Each row is a point on a tangle of strands that fork, close into loops and nearly touch. The rows are in no order.
In the rows, zero is written as 128.
Two points are linked if the straight distance between their rows is under 163. Some points are linked to none.
Z_493: [ 92 122 119 153  84 136 118 118 124 140 151  99 146  97 110 116 106 116
  99 136 169 115 212 115 138 109 161 146 124 111 120 169  91 131 122 168
 153  35 129 101 132  92 136  67 135 156  58  99 151 136]
Z_857: [147 161  94 127  76 175  94 136 115 110 156  64  85 108 148 111 161 167
 126  82 108  76 156 156 165 111 136 115 127 155  77 112 163 144 118  97
 116 168 119 125 102 170  97 167 117 107 138 117 108 180]
Z_842: [158  98 115 178 126 160 112 188 105 149  65 115  97 145 148 130 111 165
 130 149 157 106  78  87 120 143  97 109 104  97 109 115 129 110 182 133
  59 186 134 134  88 128 103 169 154  70 145 122 111 153]
Z_110: [121 112 136 194 167 172 128 175  72 146  50 111 132 116 178 119  90 165
 118 127 140 131  74  77 142 151 101 131  73  89 130 148 141  98 179 135
  70 188 118 102 117 118 108 164 173  65 124  99 124 146]
Z_641: [ 88 162 147 198 168 126 120 163 146 101  45 163 185 127 100  98 187 112
 129 156 162 131 174 160 126 107  86 137 125  98  99 144  89 150 114 178
 101 124 178 139 111  61 154 126 129 119 105 130 139 109]
Z_796: [141 130 170 152 166 146 179 124 104 130  87  86 106 134 196 150 117 136
 101 146 131 189 106 171 154 118 197 136  80  66 170 125 132 124 148 137
 123 131 143  63 150  91 150 120 127 124  70  93 139 112]
Z_364: [156 148 123  99 147 114 143 121 149 107 193 172 128 143  97 151 139  89
 159 100  99 123 101 129 123 146  84  96 155 166 121  89 164 123  84 109
 169 135 130 184 133 147  93 127 151 114 175 155  87 118]
Z_480: [138 118 197  92 180 151 141 116 119 125 164 169 134 125 111 159  89  66
 147 142  67 162 135 124 144 120 156 135 117 122 166 114 127 114 104 149
 210  94 126 130 180 113 131  79  91 123 130 141 114  68]
Z_237: [124  74 116 138  69 105 103 116  97 138 121  33 124 143 155  70 146 122
 181  99 116  88  98 129 119 112 130 159 160 152 111 135 152 120 140  65
 132 115 116  93  68 172 124 168 143 139 160 107 113 146]
Z_600: [123 131 153 150 145 145 109 100  81 103  92 102 103 140 173 157 132 114
 129 128  93 133  86 182 157  97 167 158 126  96 138 112 144 112 103 143
 129 140 156  87 125 146 111 120  96 152  88 120 132 137]
Z_123: [ 92 113 114  78 139 103 142  89 125 137 182  77 137 101 145 131 176 168
 161  43 147 121 142 159 175 104 147 103 137 155 148 146 132 158 107  84
 131  89 153 117 148 114  97 129 139  99 126 117 136 126]
Z_274: [ 95 102  99  78 123  96 126 140 122 159 188 107 181 119 133  55 132 150
 149 105 152 120 177 154 101 157 120 181 141 163 143 196 157 174 157  67
 133 100 117 111 131 139 147 145 137 155 150 103 137 106]
Z_253: [152 116 131 124 126 107 134 124 147 129 139 162  75 175 120 168 128 138
 120 160 106 142 117 113 100 137 104 124 156 137 140  99 136 121 122 106
 119 166 115 153 138 135  95 111 113 113 107 145 103 109]
Z_173: [134 131 167  97 120 102 123 111 114 122  85 150  83 133 150 152 108 105
 173 155  98 152  50 122 110 142  77 111 110 141 145 108 175  83 120  89
 158 117 141 127 150 170  99 139 206 114 144 147  99 150]
Z_462: [131 122 116  90 117 106 134  82 139 134 151 149 168 119  95 150 123 158
 172  15 113 105 112 113 107 144 101 112 146 142 149 136 152 160  68 101
 129 127  95 143 111 165  98 184 106 141 196 167 183 109]
Z_286: [161 154  94 185 114 145 116 101 147 142 178  62  64  94 161 121 126 117
 120 151 135 114  90 134 175  95 144  75  96 102  99 162 160 106 148 172
  95 122 124 130 147 123 137 123 180 150 143 113 130 190]
Z_114: [110 124 163 138 134 158 136 132 108 148 108 153 173  93 134 118 133  44
 127 157 150 176  88 158 132 104  93 120 141 107 124 134 105  70 140 184
 168  58 195 133 171 152 150  83 156 139 186 121 135 131]
Z_291: [110 125 135 115 121 108 107 124 120 130 179 128 170 152 109 112 128  76
 131 109 146 119 117 146 127 103 120 148 152 144 132 150 150 136 142 126
 155  86 147 136 121 142 114 113 147 164 163 117 116 143]
Z_17: [119  69 151 124 105 111 144 105 105 151 133 110 115 110 169 122 108 116
 147 179 143 163  70 103 133 111 127 138 102 128 165 125 126  81 166 132
 137  87 135 117 160 121 130  89 181 133 127 103 117 147]
Z_789: [124 175 102 165 127 132 117 148 141 143 162 102 130 100  99 117 155 100
 118 158 169 105 112 144 145  93 105  67 130 143  96 118 105 105 144 179
 161  72 163 158 157 126 149  75 171 145 156 136 129 166]
Z_201: [112  93 176 112 164 142 132  56  95 104 109 141 158 122 106 139 100 101
 183  94  72 144  78 152 156 104 131 139 126  84 190 111 141 112 100 126
 205  77 123 106 161 147 107 117 132 145 149 139 147 100]
Z_351: [112 127 173 138 187 160 165 151  69 135  68 142 151 110 138 141 110 168
  98 158 150 192  95  82 129 164 115  95  68  78 160  94 105 109 176 151
 125 129 109 121 161  77 145 124 169  68 116 101  96 105]
Z_500: [137 120 130 133 108  66 124 121 147 136 181  39 159  80 132 129 130 110
 148 134 172 133 106 107 150 108 116  95 134 151 114 131 118 108 178 106
 117  58 148 124 153 104 172 104 201 102 191 102 121 133]
Z_150: [116 119 117 203 118 137 111 179 131 110  59 118 172 150 128  93 167 150
 125 159 161 113 108 103 158 105 117 155 107 126 100  88 105 130 135 177
  62 180 127 148  66 103 144 164 111  92 137 109 132 123]
Z_242: [120 186  80 114 121 167 106 143 123 114 179 119 136 117 127 108 146 181
  70  98 118  82 196 163 154 142 121 127 147 184  68 115 147 149 151 107
 120 158 106 179  86 105 160 160 110 174 113 104 132 162]
Z_25: [151 130 113 113  92 132 113  85 136 111 125 162 150 128  91 177 106 127
 145  58  71  90 115  93 116 137 115 135 162 125 119 102 120 136  61 124
 141 151  75 135 110 178  82 174  81 143 163 171 154 137]
Z_858: [168 153  81 179 112 147 100 160 145 152 145  81  38 129 142 146 130 152
 115 154 139 106  92 140 141 108 127  83 116 108 101 137 161 108 149 157
  97 166 133 129 114 148 123 135 153 123 152 129 123 173]
Z_690: [138 168 117  98 125 144 126  89 129 114 178 111 111 104 116 185 148 124
 147  89 126 144 141 156 190 124 131  69  92 131 107  77 141 124  99 129
 136 137 150 150 150 116  65 116 141  91 108 146  86 151]
Z_990: [118 162  78 131 164  95 111 177 161 137 146 207 138 128  80 133 114  97
  99 149 150 141 182 112  99 147 126 106 145  99 103 152  57 168 102 181
 139 118 133 146 130  87 164 106 111 156 133 129 125 103]
Z_637: [122 112 140  67 168  70 173 119 151 130 188 151 138  94 120 121 145 150
 180  40 133 132 127 120 137 140  93 100 145 163 162 135 155 175  79  96
 132  78 136 136 148 148 133 132 118  86 163 152 135  81]
Z_254: [150  99 138 116 134 114 176 117 206  93  95 158 132 198 114 135 141 164
 124 156  87 149 142  86 108 131 160 154 144 127 161 116  95 168 105 110
 122 201  98 123 104 103 126 149 114  91  70 140 131  69]
Z_255: [122 110 129 102  95  97 141  67 144 101 128 122 127 125 125 140 130 147
 186  67 133 116 116 111 144 137  81 112 127 131 169 108 181 148  94  76
 137 111 105 116 136 170  78 134 154  82 145 160 134 124]
Z_198: [133 125 137 113 109  94 116  84 115 113 132  92 106 123 147 144 130 111
 184 118 116 121  77 129 154 113 111 120 107 122 145 111 177 116 122  80
 149 111 138 103 147 147  86 138 189 101 142 128 103 149]
Z_458: [156 137 179  82 160 140 171 118 115 144 109 130  67 132 176 153  88 156
 109 187 115 174 128 100 111 144 160 110  79 117 171 117 138  90 135 123
 166  87 108 109 177  95 118  95 145  82  72 166 108 117]
Z_117: [152 160  67 121 124 155 114 148 133 141 141 139 185 117 138  77 152 108
 135 105 192  80 180 180  91 193 116 168 122 150 156 186 168 168 169  84
 141 123 151 133 111 155 177 184 101 182 210 117 141 164]
Z_525: [167  95 143 120 125 122 148 124 178  99  57 150 130 196 124 151 145 146
 123 155  91 142 126  71 112 136 139 154 146 120 127  97 105 171 106  89
  99 216 106 132 106 134 110 184 103  78  94 141 116  91]
Z_108: [ 90 118 117 172 180 118 123 163 140 146 118 206 164 131 107 101 133 103
 118 148 143 131 152 139  78 132  88 160 138  92 130 162  61 114 128 178
 112 112 176 133 117 132 130 108  96 127 157 126 134 134]
Z_219: [127 149 132  81 154 136 122  78 119 105 154 147 148 119 120 193 118  95
 163  98  93 143 126 148 175 139 130  73 102 116 134  66 155 108  79 147
 163 134 135 143 168 129  61 104 120  94 130 154 112 122]
Z_85: [148 155 108 110 127 107 140 135 146 144 197 158  84 138 101 167 129 132
 101 152 114 161 145 118 120 136 100  99 158 146 115  91 125 135 113 125
 128 142 101 180 144  96 111  94 124 126 117 136 103 103]
Z_266: [134 121 149 127 151 140 136 130 104 106  28 139  88 157 149 164 102 156
 140 133  92 143  92 141 121 140 142 137  90  77 143 105 135 123 100  88
 118 178 139  81 143 159  93 151 110  94  90 147 128 118]
Z_171: [126 157  60 136  85 140 102 164 131 148 164 108 107 123 117 108 144 207
  69 148 120  92 170 142 121 132 117 118 162 163  64 107 133 137 140 120
 104 164  87 156  89 135 167 138 102 149 104  95 155 133]
Z_494: [108 138 105  92 139 132 129  92 124 146 186  59 121  94 151 108 186 186
 139  54 135 108 153 184 183  99 150  90 126 163 102 149 143 171 141  77
 113 107 165 135 129 102 125 151 161 121 133 106 133 143]
Z_949: [107 192 122 166 110 173  84 120 140 107 164  85 119 107 113 109 162 130
  81  90 164  78 175 175 165 124 155  97 142 172  95 148 177 139 156 156
  94 112 126 153 112  92 168 125 141 193 122 129 151 198]
Z_208: [169 159  97 153  75 152  99 153 127 133 150  74  42 134 143 130 147 146
 127 130 113  99 114 148 137 110 132 115 126 137  94 114 164 121 133 106
 114 173 134 128 107 168 102 147 133 115 134 123 109 179]
Z_730: [115 122 148 107 100 110 122 132 143 149 160 127 160 103 127 143 106  79
 160 184 158 169 106  84 146 114  85 130 118 147 131 129  92 104 150 154
 176  24 140 153 183 121 164  93 164 102 178 128 110 115]
Z_596: [ 89  66 143 140 126 124 144 121 117 156 130 150 130 145 127 111  99 117
 144 168 142 153  95 123 104 116 109 168 136 128 158 127 108  91 157 148
 121 109 150 135 124 149 113  75 130 132 137  92 136 135]
Z_215: [144 139  98 106 162  91 132 159 168 134 164 183 123 151  72 154 110 117
 107 162 114 176 158  92 104 125 130 114 167 126 121 121  90 171 104 153
 119 159  98 159 129  75 142  97 115 140 113 130 120  65]
Z_481: [ 90  81 125 104 127  55 124 130 138 157 166  93 178 122 123  72 122 112
 163 106 151 135 148 127  84 137 119 174 160 142 147 197 150 151 167  84
 130  72 135  86 123 150 153 111 151 138 170  99 129 106]
Z_985: [122 190  78 160 126 122 115 153 135 146 172 120 103 110  85 132 139 135
  83 145 167 104 143 149 140 112 107  59 144 136  86 105 104 131 131 175
 145 108 134 175 134  98 150  82 138 146 129 117 136 140]
Z_946: [152  95 159 131 149 110 150 107 154 109 111 194  82 161 112 146 115 127
 149 134  70 113  99  84  81 147  98 149 175 129 141 107 115 126 100 106
 130 183 108 142 130 167 102 133  86 114 116 170 127 102]
Z_535: [141 148 123 137 114 127 116  93 133 149 208  43 126  86 127  96 160 140
 111  98 159 123 137 145 177  86 143  78 109 151  94 144 148 150 151 116
 111  84 148 145 132  87 141 133 194 143 149  92 139 161]
Z_106: [114 190  76 107 118 143 111 142 121  93 150 159 157 115 135 115 144 143
  85  99 127  80 207 162 158 161 155 169 155 187 102 149 125 162 159 106
 115 153  94 165 108 117 182 187  75 183 110 115 118 153]
Z_602: [123 121 167 145 178 152 188 150 102 132  71 118 145 133 161 137  96 170
  89 155 150 196 111 111 137 145 160 120  57  75 173 106 125 125 168 146
 118 134 114  91 139  65 150 129 161  87  90  95 128 100]
Z_374: [131 141 100  83 140 133 112 132 112 104 203 192 164 122  87  83 135 117
 110  91 123  93 170 127  88 158 132 173 142 162 126 158 131 169 128  85
 138 148 105 134 121 141 139 166  93 161 160 131 101 133]
Z_616: [133 144 150 129 189 137 111 150 118 139 114 179 154 150 117 152 118  51
 105 148 113 160  96 184 113 122 131 124 166 110 114 119 128  99 117 176
 142 141 178 154 126 137 140 101 107 171 177 134 136 103]
Z_823: [103  88 124 142 145 107 139 147 142 152 133 180 142 159  98 119 106 127
 117 155 130 141 120 119  83 124 113 181 156 119 134 141  89 117 137 154
  97 147 141 146  98 152 121 111  79 130 139 108 136 105]
Z_194: [119  50 154 139  84 129 155 115 103 147  83 111  65 167 151 101 106 157
 163 148 109 114 110  99  70 160 117 164 128 149 148 123 132 104 116  72
 103 154 101 105  96 189  87 145 122 100  81 138 120 149]
Z_119: [153 116  98 160  85 112 127 148 149 137 107 107  75 148 112 154 122 207
  98 168 148 139 140 104 120 136 122 106 111  99 120 115 128 161 151 121
  84 185  94 131 102 101 128 147 149 100  58 112 121 100]
Z_848: [139 122 192  86 169 159 161 127  82 162  98 116  84 112 184 155  95 145
 101 179 133 210  99 110 117 146 168 100  75  85 166 125 122  80 154 130
 164  92 124 122 192  98 143 114 143  96 105 143 114 109]
Z_167: [ 90 148 108 183  89 148  83 119 129 126 151  87 123 102 115  84 159 123
 101 121 166  80 145 150 144  98 146 118 140 138  96 160 141 119 160 174
  94  95 133 115 116 113 158  92 146 184 113 127 151 174]
Z_574: [153 106 144 165  90 136 124  78 110 132 172  50 132  86 171 112 119 106
 114 148 144 129 121 117 177  77 171 117  90 109 129 163 117 104 148 158
 126  80 131  95 162  83 135  92 164 172  95 104 138 142]
Z_450: [112 130 124 173 154 124 125 147 122 129  85 126 144 137 123 138 138 149
 108 172 160 161 114 149 147  92 132 117 118  90 129 109  99 139 149 188
  96 131 147 129 129  87 147 103 117 126  99 104 145  93]
Z_672: [163 121 135 126 137 124 119 136 138  99  35 136 110 185 146 166 133 143
 131 145  97 145 110 122 131 131 140 137 114  97 120  91 126 151 105 101
 109 206 135 109 122 137  98 174 101  91 100 140 114 106]
Z_258: [135 129 147  89 147 140 135  71 143  94 140 160 151 118 121 193  80 119
 154  80  77 143 138 116 160 142 136  87 113 103 178  74 155 117  70 145
 170 138 102 113 156 125  74  88 100 109 120 165 139 112]
Z_698: [143 109 184 102 193 128 131 146 139 133 173 209 137 122  96 143  89  72
 136 145  77 160 138 114 100 115 148 154 127 118 152 140 111 126 105 153
 178 126 138 126 151 116 131  85  82 149 135 138 112  84]
Z_437: [133  92 179 112 186 139 162 144 116 149  83 179 127 143 112 148  88 161
 115 185 135 187 112  84 108 156 117 104 116 107 174  97 108 111 164 149
 123 119 117 161 160  84 128  90 140  78 128 124 125  72]
Z_112: [138 103 165 111 177 113 180 120 191  90 115 181 122 172 120 137 106 145
 145 136  55 143 132 112 107 129 165 149 142 116 185 112  94 141  98 137
 149 183 120 104 123  99 136 111  79 108  81 149 141  69]
Z_58: [119 165  97 139 100 171 100 136 127 125 128 105 162 124 129  81 161 104
 119  87 190  58 191 178 134 164 140 159 157 170 120 187 177 138 188 109
 126 120 130 148 104 136 166 162 110 189 169 135 152 182]
Z_645: [126 181 119 147 114 178  87 157 132 100 130  94 143 133 118 121 168 104
  95  86 175  53 163 174 149 144 159 144 164 191 104 151 184 123 161 132
 128 132 129 167  96 132 168 153 102 196 161 147 142 203]
Z_587: [103 114 135  73 156  84 152 113 131 140 202 107 147 119 130 119 153 132
 165  64 141 135 147 138 152 114 142 134 139 167 164 164 129 171 107  88
 146  57 137 125 161 117 116 118 136 104 138 124 131  99]
Z_978: [ 85 152 131 206 133 140 124 158 138  86  52 141 190 141 104  79 184 126
 132 166 158 125 135 131 156  98  98 158  99 127  92 109  99 154 115 185
  92 162 144 155  92  75 152 139 132 110 113 114 130 110]
Z_303: [118 139  72  93 142 112 121 163 138 160 165 113 188 122 140  58 129 135
 146  97 167  96 162 180  97 181 102 167 129 169 137 181 166 171 169  62
 125 108 149 117 122 145 169 158 131 163 186 108 146 134]
Z_916: [126 107 168 137 177 158 162 151  80 163  52 115 104 122 180 142  78 172
 117 137 130 156  81 105  91 145 127 139  69  92 141 167 155  94 152  90
  93 178 124  90 123 124  81 132 174  82  93 120 117 121]
Z_36: [144 100 129 112 130 119 148 121 141 109 152 190 113 136  90 117 127 121
 132 118  68  87 109  80  65 141 118 182 187 149 119 130 109 137  94 105
 133 175  98 132 113 186 127 157  64 137 127 151 119 108]
Z_473: [126 137 161 110 180 142 164 115 102 107  59 128  90 138 163 167 106 149
 122 131  91 169 106 165 131 140 185 114  75  64 165 103 142 116 117 111
 152 149 136  55 162 130 116 118 120  94  78 134 112 113]
Z_968: [145 149 111 102  90 127 116 104 159  98  34 135 135 150 136 209  97 143
 136  98  67 152 123 122 141 130 164 123 121 100 134  83 112 136  54 150
 124 201 108  97 127 167  99 147  62 137 119 152 175 124]
Z_129: [133  70 164 117  98  67 127  92 122 130 141  65 147  94 168 130 113  96
 153 164 153 153  83  90 151 106 131 132 112 132 153 138 128  88 175  99
 129  64 137  98 163 108 157 103 194 122 158  98 115 126]
Z_859: [138 119 171 136 123 173 147 112  84 157 123 100 115  93 171 146 110 101
 102 176 155 204  95 126 155 114 156 110  92  87 139 122  95  80 150 158
 165  65 146 119 211 103 167  91 135 132 122 125 137 108]
Z_388: [166 127 130 112  83 138 114  98 153 111  52 149 125 138 104 199  84 125
 142 101  61 134 125  99 116 141 127 132 139 101 115  76 100 127  64 135
 121 162  82 115 126 183  77 160  72 149 141 180 181 135]
Z_101: [145  98 150 125  98 113 133 155 116 162  65 145  61 154 157 143 110 137
 153 157 120 131  43 102  63 156  69 112 122 149 122 124 155  91 138  82
 108 146 145 145 108 173  99 138 195 104 154 137 108 159]
Z_745: [ 77 137 113 188 101 116 101 151 152 125  76  98 138 132 117  90 173 177
 123 151 172 102 144 142 146  94 162 125 118 115  99 160 104 164 124 194
  71 143 124 127  85  94 179 133 111 146  54 106 170 114]
Z_878: [145 106 135 142 140 130 164 150 141 120  74 127 128 160 139 151 102 192
 107 174 137 174 121  97 123 144 135 119  64  87 152 101 136 148 153 127
  95 172 102 108 106  69 123 139 169  92  57 110 114 106]
Z_294: [151 187 126 112 144 137 131 104 123 106 142  98  80 109 155 196 120 134
 140 127 111 151 142 154 185 115 161  89  56 100 130 100 133 127 113 134
 136 150 130  92 185 111  78 100 128  99  60 144  97 146]
Z_629: [142 110 166 105 177 111 147 135 170  93 174 207 120 127  87 129 106 108
 143 129  62 139 142  93  88 122 160 163 142 129 168 138  86 139  95 140
 160 172 126 107 127 116 142  96  68 138 100 156 122  82]
Z_262: [132 103 132  90 118  83 167  72 162 129 154 152 141 104 123 132 125 166
 177  28 133 123 131 105 128 152  71 105 138 141 173 127 177 172  73  91
 121 113 103 128 126 174 107 140 117 104 168 164 177  89]
Z_677: [146 164 100 122 186 122  97 170 144 113 118 175 148 174 111 160 133  59
  98 137 114 117 107 153 105 134 150 129 188 144  94 131 112 121  98 162
 131 180 154 164  95 138 146 136  94 169 170 158 125 120]
Z_175: [ 72 162 106 162  85 110  93 157 159 123  83 136 140 125 114 108 171 147
  99 129 171 102 195 162 135 132 160 141 142 140 102 180 108 145 141 177
  92 133 115 139 104 107 194 135  91 184  68 121 178 153]
Z_702: [110  89 111 152  87  99  97 114 113 144 146  42 153 134 141  69 155 107
 148 103 150  98  95 139 126 101 139 150 156 153 114 155 168 119 164  86
 119 109 147  93  83 149 150 132 169 158 181  99 125 141]
Z_88: [125  67 131 127  64 136 144 118 100 134 129  92  98 157 141  99 138 165
 141 134  92  94 148 117 101 142 139 179 163 153 128 117 124 109 121  90
 117 152  79 105  83 200 110 158  78 116  78 116 114 134]
Z_386: [125 123 189 122 164 146 134 119  91 152 129 164 152 122 121 136 107  37
 121 148 111 193  84 175 129 112 124 125 149 103 136 118 133  82 128 162
 183  87 175 152 167 152 137  97 128 157 179 113 128 103]
Z_107: [126 115 181  94 119 155 128 106 120 156 161 121 140 121 144 159  87  75
 134 187 145 198 105  94 156 112 129 132  96 135 146 123 115  94 134 145
 199  42 125 152 201 110 160  92 140 112 150 135 123  96]
Z_435: [147 162  86  80 157 146 131 151 126 118 204 186 161 116  94  96 138 111
 112  86 158 102 174 161 109 171 120 140 122 163 128 151 135 180 139  83
 140 129 139 167 126 107 149 158 126 171 193 128 101 134]
Z_423: [128 164  82 127 177 107 100 175 170 123 113 198 162 165  97 137 141  81
  91 149 146 146 140 127 109 130 141 130 171 124 106 150  84 153 123 175
 101 174 146 152  90 103 167 140 100 166 161 155 137 108]
Z_380: [169 130 153 129 162 112 139 154 126 127  37 147 157 173 128 119 148  92
 145 129  81 114 101  93 123 102 149 177 186 136 102  95  82 141  80 136
  96 179 135 150  72 138 120 216  60 128 155 113 159 110]
Z_818: [ 99 158 145 197 193 137 129 160 122 130  72 175 169 116 116 106 163  92
 127 157 150 136 170 166 105 120  76 139 142  89 107 155  70 116 124 177
 111  89 196 132 132  88 139 105 119 106 125 130 134 115]
Z_995: [111 134 131 140 116 114 135 147 144 135 136 113 161  94 121 123 141  75
 159 181 158 135  86 126 129 102  79 112 130 137 115 131  79  89 164 164
 169  43 178 145 162 147 162  78 188 118 186 123 103 152]
Z_775: [139 143 187  67 139 129 165  95 132 106  91 160  81 110 171 128  93 133
 135 148 104 148 123  87 121 144 118  86  78 132 182 117 168  96 109 114
 187  88 121  99 181 151  84  85 165  74  83 195  98 126]
Z_472: [127 116 109  82 120 136 138 117 119 100 177 184 158 110  87  85 135 138
 121  98  84  67 154  92  75 152 132 188 161 162 126 152 124 160 108  94
 139 166  77 113 123 170 134 171  69 144 130 141 111 116]
Z_959: [ 92 130  77 140 106 125 106 150 126 141 176 163 159 105  97  79 134 120
 101 121 168 111 200 141 101 161 104 155 134 119 122 171 107 146 156 151
 146  77 118 134 117 131 144 116 126 170 134 113 126 153]
Z_999: [118 121  97  96  65 165 117  96 113 113 149  87 144 106 143 124 155 193
 135  70 113  74 173 134 155 126 118 132 149 155 106 111 150 154 108  74
 125 157  85 111 113 171  89 164  94  88 117 125 130 144]
Z_633: [153 148 107 117 158 120 112 147 131 109 130 168 124 167  98 149 132  86
 124 117  74  91  92 121  91 128 138 148 198 147  93 112 105 119  79 128
 141 174 132 155 100 168 121 164  79 151 167 160 121 129]
Z_239: [ 96 108 110 179  82 133 101 109 136 132 146  65 157  99 129  52 176 103
 130 118 167  81 132 134 140  93 133 111 134 145 100 180 149 106 170 151
 107  83 156  91 110 126 165  97 180 173 163 123 139 170]
Z_143: [136 168  95  83 161 147 139 147 121 129 215 149 147 119  88 135 145 118
  88  77 150 116 173 165 155 146 116 102 137 173  88 123 130 161 130 111
 148 115 137 193 117  80 132 137 146 158 151 129  98 136]
Z_206: [133  70 164 143 108 129 135 150  91 171  52 126  67 158 168 114  89 155
 156 148 124 126  70  94  60 156  91 137 110 148 126 136 135  91 129  78
  84 164 131 122 102 173  75 159 164  94 120 131 128 156]
Z_841: [147 143  79 156  75 113 102 163 142 141 137  97  81 142 114 130 152 211
  86 156 129 120 157 131 128 120 133 112 146 127  88 116 127 159 134 127
  85 185  88 141  87 125 155 155 110 128  79  95 145 111]
Z_554: [ 83 128 100 160  96 132 113 129 121 143 147 134 152  92 105  84 140 101
 121 126 170 101 213 125 121 130 113 139 137 100 113 182  90 136 140 162
 156  34 146 116 139 110 141  97 149 153  92 115 136 157]
Z_293: [112  95 130 164  96 140 143 109 116 143 147  77 119 105 145 118 107 132
 111 169 153 140 141 126 140  94 175 144 101 103 145 138  89 106 148 171
 118  71 136  93 142  93 138  64 140 152  66  97 150 127]
Z_251: [110 179  98 127 102 111  98 158 148 106 119 168 146 137 126 126 157 107
  90 115 146 103 195 156 137 154 169 175 159 168 111 175 117 144 145 147
 114 150 103 153  96 125 189 167  72 200 113 129 135 161]
Z_897: [130  98 114 115  32 147 130 108 124 107  98  95  91 117 146 136 134 171
 140 113 108  76 162 121 120 149 134 146 135 130 125 104 128 130  97  85
 117 164  63  78 120 203  83 154  76  92  85 134 127 152]
Z_864: [148  86 125 180 103 130 121 185 110 146  74  97 123 164 143 113 123 166
 125 154 156 114 105  90 119 134 122 140 127 121 117  95 114 115 154 131
  47 192 119 135  68 136 116 185 103  80 122 106 130 134]
Z_517: [139  98 123 144  84 121 105 102  91 120  98  80  90 150 153 124 122 107
 179 120 100 102  64 138 128 104 116 150 128 124 123 110 156 102 117  84
 138 122 137 108 102 173  92 153 157 139 145 130 115 165]
Z_889: [128 174  93 121 135 121 116 159 130 141 200 144 118 137  94 146 134 112
  78 115 139 127 158 148 144 129 118 105 146 152 101 112 116 136 122 150
 135 117 119 175 121  97 129  99 128 164 127 122 112 135]
Z_398: [164 149 136 153 103 134 113  81 124 138 202  48 118  90 151 115 136 108
 119 129 152 131 115 124 188  77 154  82  93 125 107 146 140 119 142 153
 113  92 139 132 159  85 131 117 187 151 132 108 130 162]
Z_960: [127 138 172  78 146 138 154  78 134 101  72 178 106 115 136 161  78 132
 138 116  88 150 127 112 132 161 125  72  81  90 178  77 171  91  91 130
 183 125 112  90 180 151  84  84 126  99 103 191 140 114]

How many points has the smallest loop of links through each point below? Write 0 if it is on no loop.
Z_374 | 9
Z_789 | 12
Z_587 | 20
Z_960 | 0
Z_266 | 0
Z_117 | 0

A fork is a point with three links, a tip a point with one. Leave the first point through the second and follow the links. Name the first fork or tip that comes.
Z_949 / Z_645 | Z_481
Z_978 / Z_641 | Z_500
Z_818 / Z_641 | Z_916
Z_173 / Z_101 | Z_398
Z_254 / Z_525 | Z_602
Z_481 / Z_274 | Z_198
Z_848 / Z_458 | Z_294
Z_473 / Z_266 | Z_480
Z_294 / Z_690 | Z_995

Name the points in between on the shortest way along the links from the first point to the second, in order.
Z_254 / Z_602 | Z_525, Z_672, Z_266, Z_473, Z_796
Z_775 / Z_215 | Z_458, Z_848, Z_859, Z_107, Z_730, Z_995, Z_789, Z_985, Z_889, Z_85
Z_916 / Z_818 | Z_110, Z_842, Z_864, Z_150, Z_978, Z_641
Z_237 / Z_481 | Z_702, Z_239, Z_167, Z_949, Z_645, Z_58, Z_117, Z_303, Z_274
Z_587 / Z_293 | Z_123, Z_494, Z_535, Z_398, Z_574
